The views of a scene show one set of named points, each view turned or mirrored, shifted and resized as a whole, with a little noise and some points left out.

Scene 1
View 1
<75>: [ -1.7   2.1   1.3   7.6  -1.9  -3.5   4.9  -3.2  12.6   8.2 -17.3  17.8
 -12.6  -1.4 -11.9  -0.5   7.8  -2.6  -1.5  -4.7  -2.4  16.0  -5.1  -3.7]
<210>: [ -5.2  -6.8  -0.3   9.0  -3.6  -6.8   7.8   3.4   6.0   2.9  -8.0   5.1
  -5.4   1.4  -6.8   6.2  22.2 -13.9  -6.3   2.9  -2.6  15.7  -9.1   5.2]
<278>: [ -9.6   0.0   1.0   1.9   4.0 -18.4   4.2  -4.4  11.7   5.8 -12.8  11.9
  -2.0   1.3  -1.6  -7.8   4.1   7.9  -9.9  -0.4  -8.3   9.8   9.3  -6.5]
<2>: [-18.7   5.7   4.7  18.9  12.7   2.7   6.0  -9.8  16.3   8.4  -8.6  23.5
 -27.3  -6.1  -9.2 -11.6   6.0  12.1  16.3  -3.3  -4.5   7.3  -7.4  -9.3]
<206>: [ -5.4  -9.8  12.9   4.0   0.0  -8.1  17.3  -9.3  10.6   2.8  -3.0   4.0
 -13.0   1.6   2.2  -1.5  17.7 -12.0  -2.1   5.9   6.3  20.4  -5.1   9.2]
<232>: [-14.6 -17.4  -0.7  -3.2  -3.5 -18.8   4.0  -8.7   5.4   3.4   0.2   2.4
  -7.7   0.2   8.3 -11.7  -1.1   0.8 -11.3  12.1  -6.0  19.5 -16.4  -2.4]
<3>: [  3.4  -5.8   1.2  -9.9  -3.8 -14.5   4.5 -13.0   6.9   5.3 -13.4  11.2
  -7.3   3.7  -3.6   2.1   3.1  -8.1 -10.7   5.8  -9.4  19.3  -4.3  -7.6]
<102>: [-14.2  -2.3   8.8  -0.3  -5.2  -5.2  17.2  -3.1  15.4   6.7  -8.6   7.9
 -18.0   1.5   0.3   7.3  21.1  -8.2  10.0   5.6   4.3   9.5  -9.6   0.6]
<120>: [-11.4  -1.3  12.6   9.7  -1.8   0.5  14.6  -6.3  19.7   8.9 -10.5  16.7
 -22.0  -4.9  -3.4 -11.1   5.5   2.3   6.1  -5.5  12.0  18.2  -7.1   4.2]
<259>: [-20.1  -3.0  -2.4  12.2   0.3 -10.1   6.3   5.9   9.7   5.1  -7.8  11.5
  -2.3  -3.8  -4.1 -10.3   8.2   4.8  -9.4  -1.2  -5.4  10.0  -0.8  -1.4]
<56>: [-14.8  -4.5   8.6  -0.1   2.1  -9.7  16.7  -7.4  11.0   3.2  -3.4   4.5
 -14.8   3.9   2.5   7.3  23.7  -8.3   7.5  11.0  -2.1   7.3  -5.0  -1.4]
<81>: [ -8.4  -1.6   4.3   8.4  -3.3  -7.8   5.7  -2.1  18.3   9.9 -14.2  16.4
 -12.6  -4.9  -4.2 -15.6  -3.0   9.0  -3.7  -8.2   7.0  19.4  -4.9   1.1]
<248>: [-19.6   2.0   4.9   2.4  -3.1   0.6  18.0  -0.9   8.1   5.1 -10.6  18.8
  -8.3  -2.7  -8.9   2.0  11.8  -8.4  -6.9   3.5  -7.9   8.6   2.4  -7.7]
<215>: [-21.2  -1.2  -2.6  -1.5  -9.8  -9.6   8.2   3.9  11.9   8.3 -12.8  14.2
  -6.1  -2.6  -3.2  -3.5   3.3   3.5  -7.6   1.9  -5.9   8.6  -5.6  -8.6]
<236>: [ -3.9 -12.4  -1.1   9.3   1.1  -8.1   5.2  -3.5   0.7  -0.2  -1.6   1.8
  -8.3   3.0  -4.3   5.9  23.7 -17.3  -4.1   9.7  -7.1  17.5 -15.7   4.6]
<218>: [-16.2  -5.7   8.7  11.7  10.0  -4.4  16.7  -6.6   5.3  -0.4   1.5   7.0
 -11.1   0.7  -1.9   1.4  25.5 -11.5   0.6   8.3  -4.1  10.7  -0.6   2.5]
<153>: [-15.6  -4.1  -2.2   9.1   1.4 -16.6   5.6   5.6   9.3   3.8  -7.6   3.2
  -1.1   2.0  -0.7  -0.6  18.9   1.4  -4.6   2.6  -5.5   7.1  -0.6   0.8]
<50>: [-24.1  -1.4   9.5  10.5  -3.8   4.7  21.8   0.7  10.5   4.7  -6.4  18.8
 -11.3  -6.8  -6.2  -6.5  10.0  -7.0  -7.9  -0.1   1.9  13.3  -0.3   0.9]
<64>: [-10.9  -1.4   4.4  -1.2  -4.2  -8.9  10.4  -5.3  13.9   8.2 -12.8  15.3
  -9.5  -2.1  -2.7  -7.0   0.9   1.2  -7.2  -0.1  -1.6  15.2   0.3  -5.0]
<179>: [ -7.5  -8.5   8.7  20.7  12.1  -3.4   9.3  -9.0   7.8   1.3  -0.2   8.4
 -15.6  -2.0  -3.1  -9.7  16.7  -5.9   1.0   1.7   2.2  20.1  -6.7   8.9]
View 2
<206>: [ 12.5  -3.0  -5.5 -13.4  -7.6   1.4  12.0   7.2  -0.6 -12.7   9.1 -14.3
 -15.5  -1.7  14.6  -3.7 -15.8  17.2  17.5  -2.4   9.7   0.6 -12.7   8.1]
<248>: [  7.4  -5.8   6.4 -16.8  -5.9  -9.5   0.0   2.5   6.1   3.2   4.7   3.7
 -17.6   5.5  12.6   9.1  -4.0  18.2  18.5  10.4  12.5   3.9  -1.9  25.7]
<278>: [  7.8   0.9   1.0 -21.9   0.1  -6.7  10.0  -9.3  -2.6   2.4   0.1   2.6
  -5.9  14.0  11.1   9.9  -1.5  29.7  16.1   2.0  11.7  25.1  -1.0   7.8]
<259>: [  9.9   0.2   6.8 -12.4   3.9  -4.8   3.3  -6.7  -3.8  11.3  -0.8   1.1
  -8.4   5.4  16.3   8.2  -5.6  23.0   3.8   6.8  15.8  16.9  -7.4  11.8]
<232>: [ 10.3   6.2  -5.0  -9.7  -4.9  -4.0  11.6   2.0   5.3 -10.6  -3.9   2.2
   5.3  -2.5  -0.5   7.0 -10.5  24.6   1.1  -5.0  27.5  11.5 -13.5  -3.0]
<153>: [  9.8   3.7   6.5 -20.7  -9.0  -4.8   5.1  -1.1  -5.4   4.9   2.1  -4.9
 -13.9   0.9  23.6   8.4  -7.0  26.0   5.0   5.9  13.7  19.0 -11.5   5.4]
<210>: [  9.6   4.2  13.7 -11.3 -17.2  -0.1   5.8   9.9  -1.1  -1.9  -0.2 -15.6
 -19.4  -3.2  22.3   0.1 -15.8  21.2  10.0   6.2  14.4  10.0 -10.4  11.4]
<102>: [  7.6  -8.4  -0.2 -26.4 -14.8  -1.7   5.4  10.4   4.7  -4.9   1.1  -6.3
 -23.6  -3.0  18.6  -3.9  -4.2   7.1  13.5  -1.2   9.6   1.0 -14.2  13.0]
<64>: [  8.4  -4.5   0.4 -15.6   0.7  -4.1   8.2  -2.7   4.9   0.1  -5.1   3.2
  -8.9  12.2   5.1   3.0  -5.2  20.0  17.2  -2.2  12.6  14.2  -4.6  14.6]
<215>: [  7.4  -1.4   7.3 -18.5  -3.9  -7.1   1.4  -1.2   7.3   6.1 -10.0   9.9
 -11.8   8.5   8.2   8.6  -4.4  19.9   7.6   2.8  17.3  16.5  -9.3  14.9]
<56>: [  8.2  -4.6  -4.4 -28.9 -17.9  -5.4   7.0   8.7   2.4  -9.0  10.0  -6.5
 -18.6  -6.0  20.1   4.2  -2.6  14.2  12.8   1.7  12.1   1.3 -11.9   7.8]
<50>: [ 12.6  -9.6   2.3  -8.9   5.7  -3.8   0.2  -1.0   2.9   7.1   6.5   0.2
 -17.6   4.2  14.1   3.0 -11.0  12.9  13.9   8.4  11.1  -1.7  -8.5  24.8]
<75>: [  3.7  -4.2  11.5 -14.1  -5.9  -0.9   9.8   1.4   2.5   3.0  -7.3  -8.8
 -12.7  11.1  13.2  -6.3  -1.2  16.7  19.2   2.7  11.8  14.2   3.7  19.3]
<2>: [ -1.8 -18.0   0.3 -21.8   6.8  -1.5   8.1  -7.9  -3.1  12.0   0.8  -4.9
  -2.6   4.0  18.3  -9.9  22.6  -0.5   5.9   6.3  15.2   4.1   7.5  19.3]
<179>: [  9.6  -4.5  -1.4  -7.3   1.0   2.9  13.9  -0.4  -9.2  -2.6  12.5 -20.6
  -5.6  -3.9  20.8  -8.1  -5.7  14.8   9.2   4.8  13.6   0.7  -2.5   8.6]
<3>: [  4.6   4.6   4.5 -15.7 -15.8  -6.2  14.0   6.2   9.2 -14.3  -5.7  -3.6
  -4.6  10.0   0.2   2.9  -7.1  28.2  24.3  -3.2  17.6  16.8   2.2   9.8]
<81>: [  8.5  -8.8   2.0  -9.8  11.6   4.1  11.4  -6.8  -0.3   6.7 -11.5  -3.2
  -7.0  14.5   8.2  -9.3  -4.6  13.1  12.4  -5.6  10.7  16.2  -5.3  13.2]
<120>: [  9.8 -14.7  -3.5 -13.3   7.2   4.7  10.0  -1.3  -0.8   2.2  -1.0  -8.2
 -14.4   7.8  13.7 -11.9  -4.2   5.1  14.6  -4.3   7.2   1.8  -8.9  16.1]
<236>: [  8.0   8.0   9.8  -9.1 -22.1  -1.7   9.7  12.8  -0.1 -10.3   6.2 -19.1
 -11.3  -9.9  19.8   0.7 -12.7  23.1   8.7   7.5  20.2   4.6  -6.2   6.9]
View 3
<153>: [ -1.2  -2.0   6.9 -15.7   0.3 -12.0  -5.4  -7.1   7.0   8.1  21.1  -0.7
  24.6   5.2 -11.7  -6.2   0.9 -11.2 -16.3  -0.6   6.0  -7.5   3.8 -12.5]
<2>: [  9.6  -1.6  19.7 -25.6  14.9  -7.2  -6.0  12.5  -7.9  -3.8  10.2  10.0
  13.6   1.9   5.8 -11.3 -20.5  -0.4   1.5   2.6  -2.7  -2.4  -6.9  -1.4]
<179>: [  1.4  -1.8  15.4  -9.4   4.9  -3.6  -1.3  -4.5   6.9   9.8  15.2  18.0
   4.2  -4.9   4.0 -12.7  -5.2  -4.8 -14.8   9.2   7.4  -6.3   5.2  -4.7]
<206>: [ -5.3  -1.5   3.1  -8.5  -2.4   3.8   4.5  -7.7   7.0   7.0  13.0  13.1
   1.3  -1.6  -1.4  -8.2   5.2  -4.8 -18.4  -2.4  12.5  -3.2   9.1  -6.4]
<120>: [  3.8   7.9  11.5 -13.7   7.0   5.5   3.4   5.2   6.2  -0.3   8.7  12.1
   8.6   1.1   0.3  -4.7  -6.1  -2.1  -0.8  -3.3   8.1   1.2   7.4  -0.5]
<56>: [ -9.0  -7.0  -0.1 -21.7  -3.1   0.9  -0.4  -8.1  -1.6  -0.6  16.4   3.1
   5.7   4.7  -3.7 -13.4   0.3  -2.0 -21.2  -6.1   9.8  -2.9   0.4 -10.9]
<102>: [ -6.5  -0.3  -1.0 -19.9  -1.1   6.4   2.3  -3.0   0.8   0.5  14.0   5.5
   8.6   4.6  -5.4 -10.9  -3.9   3.0 -13.3  -9.2  11.9   2.1   0.3 -12.3]
<232>: [  4.5   1.3   1.4  -4.8 -11.6 -12.2   0.8   8.4  -6.6   1.4  20.7   9.8
  15.8 -13.2 -10.0  -3.6  18.5 -11.6 -22.6  -1.7   0.1 -10.0   3.0  -1.1]
<81>: [10.8  7.5 12.1 -6.8  8.0 -4.9  2.3 12.6  3.6  4.3  9.0 10.4 19.0 -0.9
 -4.4  4.1 -2.0 -9.1  2.5 -4.9  4.1 -2.7  7.1 -0.4]
<3>: [  1.4 -13.5  -8.2  -4.3   1.3 -12.6   6.6   4.4 -10.5  10.6   5.9   6.3
  12.9  -3.8  -6.3   4.5   9.5 -11.3 -14.5 -11.3   6.9  -7.9   4.2 -11.1]
<64>: [  6.3  -0.8   2.9 -11.3   4.0  -7.5   4.8   5.1  -3.5   0.0   6.9   1.9
  17.3   0.1  -7.1   2.7   3.2  -9.8  -4.8  -5.4   3.7  -5.5   8.3  -3.8]
<236>: [ -3.9  -7.8  -2.2  -8.1  -3.2  -7.2   1.8 -10.6   0.8  17.8  19.0  14.0
  11.6  -8.6  -6.5 -12.1   2.1   0.3 -26.1   4.7  11.4  -6.0   0.7 -19.9]
<210>: [ -1.7  -3.9  -2.3  -9.0   1.1  -5.0   3.6 -10.6   5.9  16.3  14.9   8.8
  17.5  -3.0  -9.9  -6.6  -1.2  -1.3 -17.8   2.0  12.7  -4.6   6.2 -20.0]
<248>: [  4.2  -5.8  -1.4 -21.0   6.5  -4.9   5.8  -8.3  -6.0  -2.0   4.1  -5.6
  17.4   0.4  -7.4  -3.8  -4.0  -0.9  -7.6   4.9   5.2  -4.2  10.2 -12.6]
<259>: [  8.2   2.8  10.3 -14.0   4.1 -13.4  -2.8  -1.3   3.0   3.4  15.9  -0.9
  27.6  -0.9 -11.3  -2.6  -0.3 -10.6  -8.8   6.7   1.4  -7.8   7.7  -7.0]
<218>: [ -4.2  -7.8   6.6 -19.8   1.0  -2.8  -0.9 -14.5   2.5   3.2  14.6   5.3
   5.8   0.6  -0.2 -15.5  -3.0  -3.3 -21.1   8.6   8.0  -6.5   6.1  -9.7]
<75>: [  5.1  -4.1   2.4 -10.5   9.8  -7.2   4.1   3.5  -2.0  10.2   4.9   6.6
  18.1   0.4  -4.7   1.4  -5.9  -5.2  -3.2  -4.7   7.5  -3.6   4.6 -11.6]
<278>: [  4.6  -8.1   8.0 -12.0   5.9 -18.3  -2.4   1.7  -0.8   3.8  10.8  -2.6
  21.9   6.4  -6.8   3.7   4.5 -20.4  -9.0  -5.7   1.4 -10.6   7.2  -3.7]
<215>: [  6.5   2.0  -0.1 -16.3   0.8  -9.3   1.9   4.1  -5.2  -1.0  11.9  -4.5
  28.0  -0.1 -14.6   0.6   2.8  -6.0  -7.3  -3.2   2.0  -4.3   5.5  -9.4]
<50>: [  6.5   5.1   6.2 -18.0   5.6   1.6   6.6  -7.3   2.7  -4.2   5.8   0.0
  15.0  -2.9  -5.8  -6.2  -4.3   0.5  -4.9  10.7   5.4  -2.1  15.2  -6.3]
View 4
<50>: [ -7.5  21.8  -3.7   0.5 -12.2 -10.4   1.6  11.0  -9.1  -2.4  -2.8  -4.3
  -2.5  -2.4  10.4  -5.1 -25.0  -7.5  12.8  -9.1   4.9  -9.0 -15.5  11.8]
<218>: [ -1.0  25.6  -6.2   4.2 -13.1 -14.1  -1.8   8.1  -0.7   0.2 -11.6  -1.1
   4.9  -1.9   7.7   8.0  -4.8 -12.8   1.6 -11.8   2.0  -1.9   2.7  13.8]
<153>: [ -4.4  19.1 -17.2  -2.8   3.1 -13.2  -5.8  -0.6  -6.7   8.1 -14.9  -2.0
   5.8  -2.0   2.5 -11.2  -5.3 -13.7   3.6 -12.7 -11.7  -5.8  -3.6  16.2]
<102>: [  0.9  26.9  -3.9  -1.8  -7.8   9.2  -4.2  13.2  -5.9  -4.5 -23.3  -3.6
  -4.5  -2.1  -0.9   1.0 -12.1 -10.0   6.6 -14.0   0.4  -7.8  -1.2  18.9]
<2>: [ -5.7  20.1  12.5  -7.7  -7.6 -11.9  -4.1   0.3   2.0 -19.2  -1.0  -9.8
 -14.5  14.3  -6.3  -7.6 -10.8 -14.3 -10.5  -0.6  -0.2 -28.1 -16.7  16.1]
<278>: [-14.7  22.7  -6.5  -5.6   1.3 -17.5  -2.1  -1.1 -10.7   5.0 -12.6  10.2
   0.6  -0.2   1.8 -18.0 -15.5 -21.4   0.8   1.7 -22.7  -8.8  -9.1  14.7]
<259>: [-11.1  16.7 -13.5  -3.0   2.5 -18.9  -0.4  -2.1  -8.0   2.7  -3.7  -3.0
   2.7  -0.7   3.3 -17.0 -13.6 -11.2   5.0  -7.8  -8.7  -8.0 -14.2  15.0]
<206>: [ -3.9  29.7  -0.4   4.0 -13.1  -2.7   4.2   8.9 -13.0  -3.5 -15.6   5.3
   8.5  -6.3  -5.7   4.2 -13.1  -6.1   6.7 -17.3  -5.5   4.6   3.5  12.3]
<3>: [-18.2  25.0  -2.7  -7.2  -1.7  -7.6  -1.5   5.3  -9.2  -2.0 -24.2  19.3
  -3.5  -2.1  -7.0 -11.0 -19.0 -12.6   0.3   1.1 -16.1  16.5  -2.8  22.6]
<210>: [ -4.8  17.2  -9.6  -2.6  -4.6  -9.7 -10.8   5.9  -7.7   4.3 -19.0   1.6
   6.0  -4.0  -0.9  -4.9 -11.8  -2.5   4.9 -20.0   0.2  12.6  -1.8  16.5]
<81>: [-12.7  21.0   5.7  -6.1  -2.3  -7.3   1.4  -0.4 -18.7  -9.4  -3.9   1.5
  -1.0   2.7 -12.0 -20.6 -25.1  -6.4   4.5  -9.4 -14.2 -12.4 -18.5  12.8]
<64>: [-14.1  24.3  -1.7  -5.0  -2.6  -6.9   2.0   5.1 -12.4  -3.3 -11.5   7.3
  -4.2  -0.8  -1.1 -14.7 -23.4 -13.1   6.2  -1.4 -13.5  -4.7 -13.2  16.8]
<179>: [ -2.7  23.3   4.1   2.6 -13.2 -15.9  -0.7   1.2  -7.6  -7.6  -4.7  -2.6
   9.7   1.3  -8.3   3.2  -6.4  -2.9  -1.1 -18.9   0.1  -2.6  -0.4  10.3]
<56>: [ -0.1  29.5  -8.3   0.2  -7.8   1.9  -0.6  10.5  -0.9  -1.5 -22.5  -0.1
  -1.2  -2.7   3.0   6.4  -4.8 -15.5   3.7  -9.9  -3.3  -3.8   5.4  19.3]
<75>: [-11.0  17.2   5.4  -9.0  -4.1  -9.4 -13.4   5.1  -9.8  -3.8 -15.1   5.4
  -5.8   4.7  -5.3 -14.4 -21.5  -8.1  -1.2  -8.6  -4.9  -2.0 -12.9  16.7]
<215>: [-12.9  18.9 -14.4  -7.3   5.3  -5.5   1.5   3.6  -7.2   0.6 -13.3  -0.3
  -7.9  -2.2   4.5 -19.3 -19.5 -13.5   9.3  -1.5  -9.4  -5.5 -16.5  22.1]
View 5
<179>: [  0.2   6.1   9.3 -11.9   2.0 -20.8   9.8   0.1 -20.8 -17.1   2.3  -0.8
  -1.5 -14.5   6.2  -6.8  15.4  -5.3  20.0   4.8  -8.1   7.2 -33.4   9.2]
<218>: [  0.5  -4.7  15.1  -7.9  12.4 -16.4  14.7  11.3 -18.9 -20.1  -2.9  10.3
  -4.2 -10.3  -9.0   1.6  10.9   4.4   8.9   9.5  -3.5   2.7 -26.3  15.6]
<215>: [  7.1   2.3  -5.1 -15.2  25.8   2.3  23.6  -8.5 -16.9  14.1  -4.6  -4.5
  -3.1  -5.9   6.0   1.9 -10.2   8.5  -0.4  15.0  12.2  10.5  -7.9  22.5]
<120>: [ 19.1   0.9  10.2 -29.9   5.3 -17.3   3.7  -5.0 -20.2   1.9   7.5   0.5
   4.0 -10.6  18.1  -4.4  -1.8   3.5  18.6  -0.5  -5.6   7.8 -21.2   9.7]
<81>: [  9.3   5.4  -5.0 -25.4   9.2  -8.7   6.2 -12.7 -17.6  14.7   6.8 -11.6
   7.5 -14.9  25.4  -8.4  -3.3  -2.1  16.4   6.1   3.6  12.6 -18.6   9.5]
<3>: [ -6.7   2.8   4.8 -26.1  26.7  11.4  13.2  -2.5  -5.5  -4.8  -6.0 -11.4
  11.5 -14.6  10.3  14.0  11.8 -11.5   1.1  12.6  18.7  -1.7 -15.3   5.9]
<2>: [ 21.1 -14.7   0.4  -7.7  15.9 -15.9   7.9 -21.3 -28.7  -2.9  11.1 -11.5
  -1.6  -2.8   3.4 -12.9   7.8   3.5  33.8 -15.2   0.8  18.4  -6.4  19.2]
<56>: [  6.5  -3.5  18.6 -20.0  15.1 -12.5  18.5   9.4 -20.1 -18.5  -7.6   7.6
   3.2  -6.0  -9.3   8.0   4.7   8.7  -1.5  -1.2   8.7  -0.2 -19.6  14.5]
<102>: [ 17.4   2.4  22.6 -29.6  18.4 -12.2  15.8   6.2 -22.3  -8.0  -4.9   5.4
   4.3  -5.0  -1.4   4.9   1.9  11.3   1.2  -3.4   2.0  -0.6 -19.2  15.4]
<210>: [ -1.6  17.2  14.9 -16.5  25.7  -6.0  20.2   9.1 -17.1  -4.0  -7.8  -2.4
   3.4 -12.9   1.2   1.2  14.0   3.7   0.4  16.9  -5.6  -4.0 -32.4  15.7]
<232>: [-11.0  15.0  -7.3 -21.2   1.2   1.1  28.4  -9.3 -10.3 -13.3 -11.7  -4.1
  -9.0 -11.6  10.5   9.6  -5.9 -14.8  -2.5  12.8  19.7  12.5 -16.7   7.9]
<278>: [ -9.9 -11.0 -10.9  -7.3  17.8  -3.1   8.9  -2.2 -12.3   9.0   1.3  -9.3
  12.4 -17.2   7.7  -1.6   1.6   2.9   2.9  14.3  21.0  11.0 -15.7  12.2]
<75>: [  7.5   3.3   7.2 -19.4  29.3  -1.2   8.6  -6.2 -17.3   7.4   3.7 -13.8
  11.4 -12.4  11.7  -2.6  13.0   0.4  15.7   6.9   0.8   1.7 -18.8  14.2]
<248>: [ 10.1 -11.7   8.3 -12.8  30.3   2.0  10.6   3.3 -10.9   3.1   1.6   5.6
  -4.3  -8.2   1.0   5.7   3.0   8.1  10.3  19.6  -2.6   1.7 -12.3  21.3]
<206>: [  2.2   7.3  17.8 -28.7   4.3 -13.6  10.9  10.2 -14.8 -15.7  -3.7   7.4
   4.5 -14.0   7.2   6.2   6.5  -2.1   4.1   7.8  -0.5  -0.5 -31.9   5.1]
<236>: [ -7.0  19.1  15.7 -13.5  19.1  -8.9  24.3   6.6 -17.9 -19.7 -10.7  -1.0
  -2.7 -11.8  -3.8   3.9  18.8  -5.2   4.1  12.7  -4.3  -2.4 -32.7  13.5]

In a view up to two points have been moved. Name them for each view, in the order of its rows, or write none.
view 1 | <120>
view 2 | <210>
view 3 | <75>
view 4 | <179>
view 5 | <215>, <236>
